A landscape with many valleys, sampled at points; each row gives a point and its height.
A ball rolls from a point to the lowest of its 2 nearest points, and stops where none of them is lower. Distance is the straight distance between rows; heights are no part of it.
K47: [-27   2  34 -16 -31 -13   3 -23   3  -3  17 -29 -12 -43  28  -8   2   7
   6 -19]  height 8.24
K718: [-12 -25 -32 -69 -47   7  26  25  -6  41  23  -5   6 -17   5   1 -56 -15
  -2  -9]  height 4.05
K610: [ 27 -12 -32  22  22 -11  19 -17 -21 -15 -35  -4  22  18  -9  23 -30  14
   5  -7]  height 7.00
K666: [-15  32  42   4  -7   4 -41  -7  -4  15  11   7   9  -3   4 -10  23   1
  10  -9]  height 4.29
K401: [ 24  -7  11  28 -12 -16   9 -67  -9 -45  12   3  -7 -11  23 -43  27  15
 -33  -1]  height 6.10
K663: [-25   4  56   2   3  19 -31 -35 -14  -9   8  -3  18 -20   2 -32 -20 -35
  14 -41]  height 3.57
K250: [-25  18  27  44  21 -19  30  10  37  17  21 -25  -1  -5   9 -56  70   7
 -24  24]  height 1.57
K426: [-28 -17 -30 -14 -52  -6  12  44   9   6   0 -34 -21 -37  27  33 -20  35
   9  -8]  height 4.40
K803: [ 30  -2  -8 -60 -44 -25 -18 -23 -18  15  -3  31 -35 -15  35  20   5   1
 -26  37]  height 3.80
K651: [ 23  12 -13  11  64 -20  18  -6  35 -55   9  33  -7  -3   1  12   4 -21
  10  -1]  height 5.01
K523: [-15 -16 -16  -5 -16 -42  39  10  51  37   7 -17 -10 -35   5  14  33 -16
 -20  48]  height 4.33
K11: [ -1 -11 -16  -4 -27 -11  26 -29   4 -11  15 -23 -22 -30  27 -37  67  -1
 -28  48]  height 5.71
K832: [-16 -10 -17 -47 -36  26  26  52 -23  61  23 -26  11 -13   4 -36 -51   0
  -7 -14]  height 4.46
K530: [ -1   6  46 -29  24 -29   6   8  12  -8  31  46 -25 -16  29 -36 -17 -10
 -28  -5]  height 7.44
K845: [ 10   3 -18  18 -28  36 -17 -13 -33  28 -35 -15 -11  11 -41  37  41  53
  30   7]  height 7.73
K674: [ 12 -38 -41  22 -23 -15  24 -47  12  15 -32 -31  29  -6 -28  33  28  -4
  26  33]  height 0.88
K719: [ 40   4 -55  21 -21   6  20   8 -25 -26   3 -21  -3  -4   6 -35  -6  33
 -15 -17]  height 5.90
K682: [-29  -8 -10   0 -35 -29  36 -16  43 -11  31 -39 -13 -46  18  10  29  13
  16   0]  height 3.72
K84: [-29 -30 -34  26 -41  -9   1 -39  36   2  -4 -35  25 -23 -50  46  13 -14
  58 -20]  height 2.04
K425: [ 17 -12 -22  27   5  25 -10  -4 -33 -15 -35  -2  34  -1 -32  27 -38   5
  32 -31]  height 7.21
K445: [ 28  24 -16  44  16   4  -4  37 -14   1 -10   2  22  38 -18 -23 -17  31
  -7 -25]  height 6.36
K684: [-20 -31  -1  -3  20  28   3 -57 -12 -24 -16 -16  10  15   4 -15  15 -43
  -8  18]  height 5.86
K661: [-23 -40  -6 -25  26   6   3  26 -28 -30 -37   2 -13   9  43  18 -83  -5
  -7 -13]  height 6.99
K67: [ 34  21 -17  12 -27 -40  14   9  25   9  25   5  -3 -34   4 -29  57   4
 -20  35]  height 5.02
K246: [-15  -6   1  18 -21 -22  10 -23   1 -48  -6 -28 -35 -34  27  52  16  50
  25  -4]  height 3.19
K463: [ -8  -3 -34  -6  11  38  -3  37  -3 -51  13   3 -52  36  10  17  36  30
  13   5]  height 4.83
K572: [-47   9  61  36  28  21  -5 -16  10 -18  12 -17  -2  29  14 -25  23   3
 -19 -19]  height 6.93
K931: [-24 -16  17  22  23  -7  -7 -26   8  22 -41  -9 -28  47  -2  32  59  17
 -13  58]  height 8.16
K866: [-63 -25  43   2  43  19   9 -38  -9   4 -33 -35   6  28  22   2 -18 -28
 -19   1]  height 7.13
K769: [-26  22  18  24  30  -7  -4  26  24  48  -4 -12  17  25 -15 -17  46 -15
   1  30]  height 2.55
K299: [-13  10  -3 -45  25  11  -7  16  -2 -12   2  30 -47  19  23  47  -2   8
  -2  17]  height 3.91
K503: [ -5  18  32  17 -16 -45  19  13   9  15   5 -29  -2 -15  15 -25 -13  38
  -6 -20]  height 8.07
K190: [ 37 -10 -12   3 -33 -26  31  -8 -10  15  -4 -27  32  -8 -12 -56 -51   5
  -6 -29]  height 7.57
K729: [ 14  21   3  21   4 -20 -10  -9  -3  -4  -5   4   4   0  -2  24  14  31
  18  -2]  height 6.80
K648: [ 19  25   9 -43  17  -5  -7  32  17  30  28  56 -45  -4  15  -6  12   4
 -42  32]  height 3.00
K454: [ 26   9 -29   0 -19  -5  -2  -9   7  -5  20   5 -15  -9  -1 -25  74  -5
   0  43]  height 5.40
K145: [ -1   5  18   1 -33 -15   9  -7 -18  12  -1 -37 -23 -18  24 -25  -6  44
 -16 -17]  height 8.15
K203: [  1 -15 -20 -21  82   6  36  17  37   1   6  25   2  -1 -11  11 -18 -52
  -9  30]  height 4.45
K963: [-15 -10  -6   8  50  17   9   7 -10  -7 -34  -1  -5  69   3  29 -27  -2
 -23   5]  height 5.82
K482: [ 34  20  -7  42  -2 -24   9   2 -14  -2 -10  -4   0  17   0  -8   1  58
 -14 -15]  height 6.60
K261: [-11  23  25 -34  38  11 -12  27  14  -1  26  50 -46  19  20  17   3   6
 -19   9]  height 3.54
K399: [  4   5 -25  14   0  26 -22  40 -18 -36   0  -3  10  -7   6  -6 -28   8
  29 -37]  height 6.25
K625: [-12   4 -25 -29  14  52  13  34 -14 -18  46   6  20  -6  -3 -35 -20 -28
  20 -28]  height 5.96
K911: [-55 -16  23   3  18 -17  41  11  51   8  37 -18  16 -42   8  -1   8 -35
  17   6]  height 3.40
K555: [-41 -19 -18  -6 -28  -9   2 -14  33 -13   8 -26  15 -22 -17  52 -15 -18
  47 -24]  height 2.54
K66: [ 11  20 -11 -10  18  35 -11  27 -20   7  10  14  27  48 -13 -38 -28 -16
 -13 -29]  height 6.74
K703: [-36  -7  34  -1  41  34  14  20  40   7  16   5 -42  59   6   0  50  -3
 -28  35]  height 8.30
K112: [ -7   5 -23   6  31   6  35  75   0  25  13  -9  36   5  -6 -34 -43  -6
   1 -22]  height 5.70
K627: [  9  12   8  -4  -3 -41  16  26  16  12  11  -2  10  -9   5  -2 -30  15
   8 -21]  height 7.98
K595: [-32  10  -7 -23   5  52  -3  29  -6 -26  39  -8 -36  15  10 -11  36  17
  19  -6]  height 5.18
K528: [-42  -2  41   4  30  15   6  11  29 -10  33  16 -36   7  17 -29  59 -17
 -32  34]  height 8.38
K362: [-11 -27  10 -29 -23 -45  16  13  40   0  50  36  -7 -68   6   0 -11 -43
 -24  21]  height 4.41
K916: [-12 -10  -7  -5  66  12  -9  -9   2 -11 -33  18   6  53 -11  43  -8 -33
  20  20]  height 5.55
K533: [-10 -12 -18  -1 -33 -43  34 -17  25   6  -1 -38  -5 -25  13  28  -9  20
   0  -2]  height 3.97
K952: [ 43  46 -34 -27  -2  -9 -21  33  15  26   9  46 -10  15 -13  28  25   5
  14  26]  height 5.29
K472: [ 11  19 -12   7  67  -8  33  44  27 -29  25  25 -13   3  -1  -1 -14   1
  -3 -13]  height 4.78
K696: [ 25  -3 -58 -41 -11  46  19 -13 -19 -12  16   7 -20  38  12 -26  14  -4
 -32  13]  height 5.80
K222: [ 30  -8 -61 -46   4  13  27 -15  -8 -20  11  16  -5   2  14  -3  -6 -24
  -5  15]  height 5.30
K451: [-30 -29  -8 -44 -26 -20  25   2  24  61  -4 -13   5 -20  17  21 -12 -36
 -22  38]  height 4.79
K495: [-45  -9  41 -12  14  -1 -10 -14   5 -14  11   2 -13 -20  29 -12  34 -34
 -16  26]  height 8.39
K267: [ 50  50 -31  -4  18  -1 -25  29  -2  -7  10  51   9  34 -20  18   3   5
  18  -5]  height 5.69
K678: [ -4  11   0  38  41   2  -7   3   5 -18  -9   0  36  18 -28  26   1  -4
  49 -18]  height 5.83
K205: [ 20  21 -13 -56 -34   1 -27   3 -23  18   3  16 -28   4  19  30  -6  20
   3   5]  height 4.35
K558: [ 15   9  30 -22  -7 -19 -15 -16 -16  16 -11  26 -23  27  22 -14 -13  20
 -38   6]  height 7.58
K120: [ -9 -12  -7   3   5  58 -15  11 -36 -17 -21  -8  -1  50   5  -9 -42  -2
 -27 -25]  height 6.35
K85: [-35 -26  21 -37 -15   2   2 -42  -4 -12   8 -12  -6 -37  37  -4   1 -36
  -5  10]  height 8.31
K954: [ 18  -9  13  -2 -65 -63 -20 -28  20  21   1  12  13 -30 -10  14 -22  17
  10 -12]  height 8.83
K204: [ 40  20 -54  -2  -6 -14  22  29  33   6  36  17  50  -8 -28 -14 -10 -31
  29 -14]  height 6.97
K285: [ 45  -3  17   6   4 -27 -15 -26 -20  16 -25  39  13  37  -3 -30 -20   2
 -43  12]  height 7.76
K519: [-14  11  -2   6  -9 -25  -9  21  22 -20   9  -5  11 -17  -5  55 -18   7
  46 -26]  height 3.01
K815: [ -1  -2   4  20 -16  -1  -5 -33   9 -21  19 -16  34 -38 -12 -31  28 -37
  24  -3]  height 5.49
K639: [-13 -14 -20 -52 -22  53 -26 -44 -41 -24 -12  -7 -33   5  13  31   4 -12
  19   6]  height 4.20
K652: [  4 -32 -68 -44  26  16  54   6  19  -3  12 -11 -29   3  -1  22  20 -24
  23  38]  height 6.40
K935: [ 35  -3  24   6 -50 -57  23  -7  11  21  -4 -10  29 -14 -22 -58 -52  23
   3 -24]  height 7.71
K490: [  4 -19 -46  36   8  -9  59 -17  -2  19 -34 -64  10  18  -4   2  11  24
  -9  24]  height 1.94
K704: [-12  43  46  25  -3 -14 -40  13  15  20  22  14  -6   1   3 -24  65  16
  -3  11]  height 3.82
K288: [ 22  -5   3  -1  -5  -6  11 -32 -23   7 -11 -13  14   8   7 -45 -25  -2
 -22 -15]  height 7.41
K714: [-16 -10  19  52  35  21   7 -38 -12 -22 -18 -19  35  12 -20 -14  -7  -9
   9 -31]  height 6.09
K693: [ -8   7  54  24  -2   5 -45 -37 -13 -14   7  15  22 -21  -7 -25  17 -21
   6 -16]  height 3.96
K642: [ 14   0   3  19   5 -27  23 -37  15 -41  21   5 -28 -22  33 -40  51   7
 -37  24]  height 5.92
K837: [-18  -5 -24   4  19  -2  43  57   1  46 -12 -37  22  11   1  -4 -36   3
  -7  -3]  height 5.52
K333: [-19   5 -36 -24   8  65  -9  43 -17 -38  31  -1 -10  12  -1 -16   5  -5
  27 -20]  height 5.56
K560: [ 36   9 -40  20  -5 -49  45   9  52  24   6 -13  -1 -20  -6   2  36   2
 -11  39]  height 4.64
K962: [-47   6  59   6  25  34 -24  -2  15 -44  12  11 -38  54  21  27  28  12
  -7  -4]  height 7.18
K290: [-27 -31  22   4   8  77 -22 -61 -20 -25  -5 -14   8  36 -13 -28  20 -51
  -5  -3]  height 5.67
K984: [ -7  12  18  30  13  47 -31  32 -27   8 -20  -1  18  54 -22 -20 -37   6
 -12 -42]  height 6.64
K913: [  8  -6  -5 -22 -32  40 -19 -65 -38 -33  -2  -3 -14 -22   5   5  -2 -10
  16 -18]  height 4.55
K109: [ -4  20  -2  -2 -63  16 -24  17 -22  13   0 -34 -36 -30   8  20  14  51
  21 -16]  height 4.90
K819: [ 21  -7  23  42  15 -65  19 -13  20   6 -19   0  48  -5 -12   1 -42   5
  14 -22]  height 9.22
K601: [  2   4   8 -18  -1 -27  -2   7  10  19  -3  16 -34 -16  18   5  41 -10
 -40  57]  height 1.75
K51: [ 10 -29  41 -11 -12 -25 -23 -54 -27  12 -36  18  17 -11   5   3 -33 -14
 -15  10]  height 2.29
K562: [ 46  14 -38  14 -34  42 -34  14 -48 -22  -6  16 -13  17 -14 -11  -9  43
  -5 -28]  height 6.13
K942: [ 31   4  17  -3 -30 -12 -24  -9 -15  13  -5  11  38  -8 -29 -13 -56  -7
  30 -47]  height 8.47
K151: [-12   1 -26  17   7   4  30  15  -9  24 -26 -48  -7  23   4   1  10  29
 -14  14]  height 2.32
K210: [ 15   5 -39 -53 -20  60 -21 -15 -37 -15  10  13  -9  30   2 -11  -6 -16
  -5  -6]  height 6.29
K843: [ -6  -1   3  38   5 -12  22 -26  14   9  -2 -38  30 -13  -7 -35  31 -12
   4   6]  height 5.72
K974: [-15  37   8  12  -9 -15  27  34  36  37  39 -21 -16 -21   6 -23  64  33
   9  17]  height 2.59
K739: [ -8  30   7  16 -16  -9 -14  30  16 -27  29 -10   5 -27  -1  17   8  25
  47 -34]  height 3.42
K42: [  9  -9 -21  42  -6  49 -23   4 -35 -22 -39   2  10  -9 -44  39  -2  26
  54 -28]  height 7.43
K137: [ -5  12 -14 -37  23  46   0  18 -10  13  37  21  35  15  -6 -50 -18 -53
   2 -17]  height 6.34
K934: [ 11   4   9  14 -27  47 -24 -60 -29 -30   2   0  -5 -24 -20 -10  26  -2
  29 -28]  height 4.88
K387: [-29  -4  62  -1  -2  31 -26 -14 -14 -31  -7   5 -43  54  35  28  -5  31
 -41  -9]  height 7.30
K209: [ 39  43 -12  25  14 -29   3  25  23  13  23  20  40   3 -22 -25   8  -9
  19 -13]  height 7.23
K912: [-28  26  14  22  25  -5  18  43  40  49  24 -18  -6   7  -9 -29  71   9
   6  29]  height 2.10
K551: [-23  -2  -4 -35  -8  -2  17  -1   3  42  -2 -19  -2  -3  17   6  -1 -14
 -10  20]  height 5.04
K442: [-48 -12  49   7  23   9 -10 -42 -15 -10 -24 -25  -4   5  19  17 -11   0
  -1 -13]  height 7.07
K303: [  4 -11 -24  16  10   9   8  62 -10 -10  -6 -10  23  -6  12 -31 -53   3
   9 -32]  height 5.94
K512: [-31  34  49   8 -17 -11 -12  -1  13  22  25 -15 -25 -13  27 -32  54  34
 -16   3]  height 3.38
K565: [  1   7  44 -19  46 -16 -23  35  19 -31  42  65 -35 -41  -2  -8  20 -34
 -46  33]  height 7.12
K531: [  8  12  12 -29  14  -8 -14  38   8  14  18  42 -40 -13  -5  -6  44 -26
 -50  61]  height 2.36
K789: [-13 -15 -14 -33 -14   2 -10 -25 -20 -33 -20  -7 -34  -9  27  74 -10  18
  23   8]  height 3.66
K520: [-31 -10  15   1  -1  74 -16 -40 -35 -24 -10 -24  -9   5 -11 -11  -8 -30
  15 -34]  height 5.45
K914: [-18  18  61  31   9   3 -14  -3  13   7  21   6   8  26  12 -59  31  -5
 -45  -3]  height 6.81
K596: [ 30  25   1 -28  38 -23  -2  34  49  -3  32  55 -33 -33  -2  28   5  -1
  -3  21]  height 6.91
K231: [-21   2  17  20  45 -38  30   2  20  17 -29 -19  -5  13  14  30 -10   8
  -9  12]  height 2.90
K225: [ 16  39 -22 -44 -15  17 -34  25  -8  21  12  34 -28  30   3  25  27  15
   7  19]  height 4.87
K502: [-18  -4 -16 -28 -22  23  12  54 -10  63  -3 -36  38   2 -18 -20 -56 -18
   6 -24]  height 4.81
K370: [ -5   3  29 -20 -60 -36 -26  -7  12  15  15  -1   2 -32  -3  15 -29  10
  22 -34]  height 8.74
K375: [  5 -41 -18 -37 -45  -8  24 -28 -22  -4 -16 -36   4 -23   9  -4 -65 -12
  -3 -27]  height 3.25
K271: [-33   3  24  11  35 -33  42  21  40   8  14 -18  -1 -22  16   9   0  -3
   7   0]  height 3.15
K471: [ 31  -4 -41 -30  -4 -14   4 -23   5 -17 -11  22  -3   1   8  47  -9 -17
  13  22]  height 4.82
K423: [ 13 -16 -43 -38  39  13  39  14  36   3  24  13 -56 -14  -2  16  32  -1
  -2  53]  height 6.63
K396: [  5   2  11   7   8  33   1  18 -21 -45  25   4   8  21   9 -66 -38  -2
 -23 -56]  height 3.64
K184: [-31   4  18  19  10  34 -33   0 -24  37 -48 -11  -9  52 -31  53  20  41
  18   9]  height 8.00
K949: [ -3 -20 -19  -3 -12 -32  16  -3  -4 -46 -20 -13 -44 -27  44  65 -25  41
   9   0]  height 3.41
K383: [ -2  15   4   8 -24  29 -34   3 -38  28 -33 -11 -13  14 -16  36   0  42
   8  -8]  height 7.87
K466: [  7   2  -1  43  -4  50 -16 -12 -32   6 -33   2   8  11 -53  23  32  40
  34 -22]  height 7.59
K174: [  4  -4  18 -11 -33 -51  -5  -7  19   6  10  11  -6 -43  19   6  20 -14
 -16  28]  height 0.91
K743: [ -5  16  -1   6  -2  39 -25   3  -7  65 -16 -20  57  18 -49 -18   0 -47
  29   0]  height 5.58
K517: [-47 -20  34  -5  11  24  15 -10 -23  20 -24 -48  -1  16  22 -28 -37  -6
 -29 -20]  height 7.20
K568: [ 16  10  42  19 -24  18 -33 -27 -12   7   8  19   5  32   3 -53  28  -1
 -54   8]  height 6.58
K570: [ 37  44 -26  -4 -30  25 -42  43 -33   0  14  22  -6  19 -11  -7  -1  39
  10 -25]  height 5.51
K410: [ 22 -25 -10   8  -3  -3  -6 -44 -17  17 -32   3  54  -5 -24   4 -19 -37
   2  12]  height 8.14
K754: [ -1  27   1  35   6  -9  39  10  21  15  33 -32  12  -8   4 -72  40  21
 -17 -11]  height 0.85
K235: [-32 -27 -33  -7 -42 -40  31  26  28  13  -1 -33  -4 -24   6  34 -42  18
   3 -21]  height 4.19
K206: [ 11   9  34  -5 -70 -19 -28   4  -1  27   4  -1  14 -24 -33 -12 -50   7
  34 -53]  height 8.62
K256: [ 13   3   2  20 -27 -19 -23 -13  16 -53  42  18  42 -49 -18 -22  35 -50
  29  -7]  height 5.19
K245: [-14 -27 -11  19  -1  66 -41  22 -35 -25 -41   2 -11  15  22  -6 -53   0
   1 -31]  height 6.61
K536: [ 16 -21  42  -5 -27 -57 -23 -25 -19  -4 -10  22   8 -30  11 -17  -8 -25
 -28  22]  height 1.71
K758: [ 14 -26 -42  37 -11   9  44 -49  -9  20 -32 -58  23   1 -26  -5  30  13
   6  20]  height 1.53
K156: [ 29 -13 -23  56  28 -40  29   2  -8 -35 -39  -5   1   5  11  25 -27  53
 -11  -8]  height 6.85
K826: [ 49   3  -2  52  -4 -59  15  -7   9   5 -19  15  49  -5 -33  16 -29  38
  19 -27]  height 9.15
K223: [ 29   3 -18  -9  53 -38  14  29  57  22 -21  21 -18 -11 -17  42   7 -22
 -16  53]  height 3.49
K829: [ -7  22  19  23  51 -25 -10  25  28  48 -34  16   6  39 -16  23  17 -15
 -15  38]  height 2.97
K983: [ -5  19 -11   2 -14  31   4  24 -10  74 -12 -46  52  14 -38 -28 -23 -28
  14 -19]  height 5.17
K446: [ 21  -1 -24 -37  33 -11  11  27  55  11  25  34 -51 -38  -6  40  25   2
 -10  59]  height 6.77
K134: [ -9 -16   8 -22 -13  36 -25 -56 -43  23 -43  -5 -12  23   1  26  -5   5
 -17  16]  height 3.31
K796: [ -2  15  60   1  -2   3 -26 -10  -4 -21   9  29 -35  46  30  -2  -1  32
 -43 -11]  height 7.42
K98: [ 25   5  36  25 -13 -13 -21 -42 -15 -13   6  26   2   5   8 -47  12  17
 -31 -10]  height 6.33
K227: [-24  19  10  -1  28  31 -30  17   0  37 -11  -7  49  29 -33   7  -9 -41
  41 -10]  height 5.99
K124: [ 61  25 -44 -10   6 -17 -10   7  -1 -15   7  46  32  14 -19  21 -28 -13
  28 -13]  height 6.12
K893: [-10 -39  -7  12  23  26 -34  23 -27 -39 -47  12  -2  14  36   7 -78   3
   0 -28]  height 6.83
K643: [-15 -50 -30  -6  27  18  26 -57  -8 -28 -27 -30  -1  18   4  12  17 -34
  16  27]  height 6.00
K944: [ -9  -6  -9   7  31  41   7  44  -7 -60  26  22  -9  23  25 -30 -30   1
 -20 -36]  height 4.16
K822: [-11 -29 -24 -60 -63  -2   2 -24  -3  28  -1 -20   6 -24   5  17 -44 -28
   2 -14]  height 3.61
K867: [-11   4  21  10  20 -11   1 -26   0 -25  -2   0  -4   6  21   0  -2   5
  -4  -8]  height 6.96
K408: [-14   3  13  42  27  20  -3 -22  -2  24 -19 -24  40  21 -32 -18  21 -13
  14  -2]  height 5.93
K176: [-33 -12  28 -20 -25 -38  -1  16  27 -25  50  22  -5 -72   5   5  28 -51
  -8  24]  height 4.65
K10: [-23  -2 -13  24  40  -8  27  43   4  11 -35 -26 -25  35  16  23 -10  35
 -24  13]  height 2.65
K406: [ 50  40 -14  13 -40   0 -26  32 -18  25   9   4  23  -4 -29 -21 -13  29
  23 -35]  height 4.80
K260: [  0   4 -36 -28 -25  12 -23  13 -26  -9 -20  -5 -37  10  10  71   3  40
  27  19]  height 3.99
K677: [-24 -22  15 -52  33   5   0   3 -26  -5 -21  12   2  23  25  22 -73 -30
  -7 -13]  height 6.90
K844: [ 14   7  46 -26   8 -28 -13  18   3 -18  39  63 -37 -31  21 -42  16 -18
 -57  23]  height 7.26
K448: [-51  -9  64  10  24  45 -27 -20  16 -25   9  -1 -13  55  10  -3  41 -20
  -6   9]  height 7.06
K794: [  7 -15 -37 -34 -22  43  -9 -31 -50   1 -33 -12 -28  31  10  28 -11  14
 -17  14]  height 3.73
K998: [  6  43  36  36   4   0 -22  13  -1 -28  40   6  18  -5  -8 -52   7  23
  13 -59]  height 3.20
K106: [-37 -33  15 -37  -2  -4  31  -1  20  12  64  18   6 -61  19 -22 -26 -53
  -8  16]  height 4.06
K777: [ 40 -23   9   8 -13 -20  -8 -43 -13  12 -24  18  58 -10 -28 -11 -50 -23
  10 -22]  height 8.29
K197: [ -3   0 -33   2  57  40  22  68  12 -46  29  34 -24  23   7  -7 -20   4
  -8  -9]  height 4.53
K511: [ 51  13 -65 -28 -20   5   4   7  -1   4  17  17  44   4 -24  -2 -22 -34
  24  -8]  height 6.62
K608: [-14   3   5   9  11  26 -25 -20 -10 -32  -1  -7   3   4 -17  26  15  -2
  57 -17]  height 5.50
K636: [  9 -14 -19 -33  56   7   7  23  30   0   9  42 -20 -10 -12  12   9 -52
 -21  55]  height 4.15
K804: [ 25  12  41 -17  49 -46 -20  33  41 -14  17  63 -33 -40   1   8   0 -17
 -32  26]  height 7.02
K343: [ -7 -15  11 -18  -4  -5 -24 -33 -23  24 -33   4   8   8  11  10   4 -29
 -26  40]  height 2.83
K244: [ 27  -6  -7  52  -6 -42  27 -20 -11 -21 -22 -17  -3 -13   6  12  -2  71
  -7 -10]  height 6.75
K140: [ 57   9   8  37 -17 -49  -3 -18  -4  17 -22  31  36 -12 -29  22   6  61
   9 -13]  height 9.06
K59: [ 36   5 -63   3 -26  42  -6  34 -29 -35   9   9 -21  20  17 -32  -5  36
 -23 -16]  height 6.42
K619: [ 47 -31   7   9  -8 -12 -16 -48 -41  25 -46  34  46   8 -23 -20 -15 -12
 -36  18]  height 7.96
K585: [ 13 -16  10 -47 -52 -15 -14 -48 -28  24 -21  -5 -17 -16  26   5 -19   2
 -20  16]  height 3.32
K775: [ 22  -5 -26 -13  41 -14  -1  17  33  -3 -10  31 -12   2 -18  31  29 -43
   9  53]  height 3.81
K584: [-15 -13   8 -41  29   6 -24 -15 -17  23 -37  17  21  28   7  41 -45 -45
   3  14]  height 6.70
K281: [-32  -4   3 -15 -49 -37  32   0  40  35  32 -27 -18 -49  24   3  28  15
  -9  17]  height 4.00
K384: [ 31  12  21  14 -18 -50   4  34  -4   5 -11   3  18   4 -12 -32 -55  35
  14 -31]  height 7.86
K880: [ 40 -12 -44  41 -27  12   8  -6 -34 -30 -24 -18   0 -19  -4  -3 -10  49
   3 -21]  height 5.57
K525: [-44 -31 -12  -7 -37 -43  21 -10  42  43  -5 -29  12 -28   0  25  15 -32
 -12  33]  height 4.56
K211: [ -7  26  13  21  10  11  19  23   7 -34  58 -11  16 -26   7 -65   9   8
  12 -51]  height 2.44
K510: [  0  12  -9  26 -27 -40  27 -12  28 -42  23 -28 -19 -43  20  23  30  45
  24 -12]  height 3.43
K280: [  3 -45 -59 -22  12   0  40 -32  14 -12 -14 -24   4   7  -3  26  13 -41
  22  37]  height 6.16
K366: [ 28   2 -27  34 -62  20  -9   1 -34  -2 -18 -26 -16 -38 -13   8   0  52
  20 -27]  height 5.23
K552: [ 33  25  18  46  15 -36 -27  -1   9  15  -6  36  47   3 -27  -1  16  -4
  12   7]  height 7.45
K964: [  9  14  21  19  47 -48  -4  45  38  35 -21  17  -3  -5 -21  15  26 -27
 -34  56]  height 3.23
K647: [ -7  14  52   5   5  22 -25   1 -24 -23  12   3   7   6  -1 -52 -40  -5
  -2 -61]  height 3.05
K232: [-11 -17  22 -15  -8  25   8 -32 -35   3 -10 -25  -3  16  15 -52 -35  -6
 -39 -27]  height 7.29
K578: [ 10   1 -29 -44  39  12   0   0  -3 -31  -7  36 -28  20  12  47 -19 -17
  11  13]  height 4.32
K622: [  6   4 -45  -1   7  25 -13  31 -14 -18 -15  -5 -22  34 -10  38  16  27
  33  10]  height 4.42
K417: [  9  -9  -3   7  28  33 -10 -24 -23 -14 -25  19  14  64  -9   9 -27  -4
 -23  -8]  height 6.05
K748: [ -1  -7   3  12  69  -7  -8 -14  22 -38 -13  37   2  28  -8  21  11 -42
   6  22]  height 5.27
K447: [-10   0  -9 -15  11 -22  40  22  12  73 -15 -25  13  13   7 -11 -19  -8
 -25  22]  height 5.31
K988: [-14 -25  -1  42 -26  -9  11 -41  22  29 -26 -38  36 -20 -43  35  21   1
  35   3]  height 1.52
K18: [ 11 -30   8 -29 -54 -16  10 -53 -22  -8 -11 -25 -17 -33  22   0 -40  10
  -7 -17]  height 2.99
K108: [-13  15  14  17  15   2  32   5  23 -10  56  -9  24 -29   9 -72  29 -16
  -2 -14]  height 1.73
K310: [-11   3  -5 -17 -50 -14  -6  43  -8  -7   8 -15 -47 -38  43  18  -4  61
   5 -11]  height 4.62
K929: [ 13  28  -9  49  34  10 -19  31  -7  -7 -16  15  22  47 -32  17   3  29
  23 -15]  height 6.11
K119: [-10   6   7 -14  24  13 -45   0  -7  34 -27  22  42  26 -23  31  -9 -46
  29  17]  height 6.37
K21: [ 26  44  -9  20  -9   4 -29  32  -2 -17  26   9  26  -9 -28   2   3  15
  52 -39]  height 4.01
K300: [ 38  -5  23  14 -49 -32 -14 -31 -16  33 -30  15  17 -24 -26  25 -16  48
  13 -19]  height 8.95
K224: [-36 -30  11   0  10 -19  43   9  32   6  41  -5  30 -51   2 -36   2 -69
 -13  21]  height 3.70
K874: [-22  -6  18  23  25  16 -21 -12   1  16 -31  -2 -17  60 -17  42  49  31
  17  26]  height 8.08
K808: [-27  35  24  11 -26 -20  12  20  13  29  19 -38 -30 -21  22  -8  45  56
  -2   1]  height 3.02
K118: [-14   4  24  19  -7  54 -30 -30 -36 -27  -9  -4  -9  -9 -22  14   3   3
  37 -40]  height 5.20
K162: [-19  -9   8   3  44  12   2   5  27  19 -23   8 -34  65  -1  21  43 -11
 -25  54]  height 8.22
K836: [-10  -2  20   2 -11 -30  -1  14  13 -53  50  12  18 -62 -15 -22  46 -65
   2  15]  height 4.89
K538: [ 17   8 -25 -33 -11  27 -18  -3 -31 -22   8   7   5   2   1   5 -27  -8
  14 -23]  height 6.65

Call two points neighbours if one is among the 2 nearest of the other. Go from one point of each pair to the other, from neighbour to neighbour, staying as low as possible. Name the highest point that can't be avoided.
K682 and K754 | K66
K482 and K18 | K661
K682 and K674 | K59
K174 and K674 | K714
K647 and K754 | K998

Two balls start at each pair of points below. Name the first point that both come to, or write -.
K565 and K362 | -
K290 and K815 | -
K417 and K714 | -
K570 and K445 | -
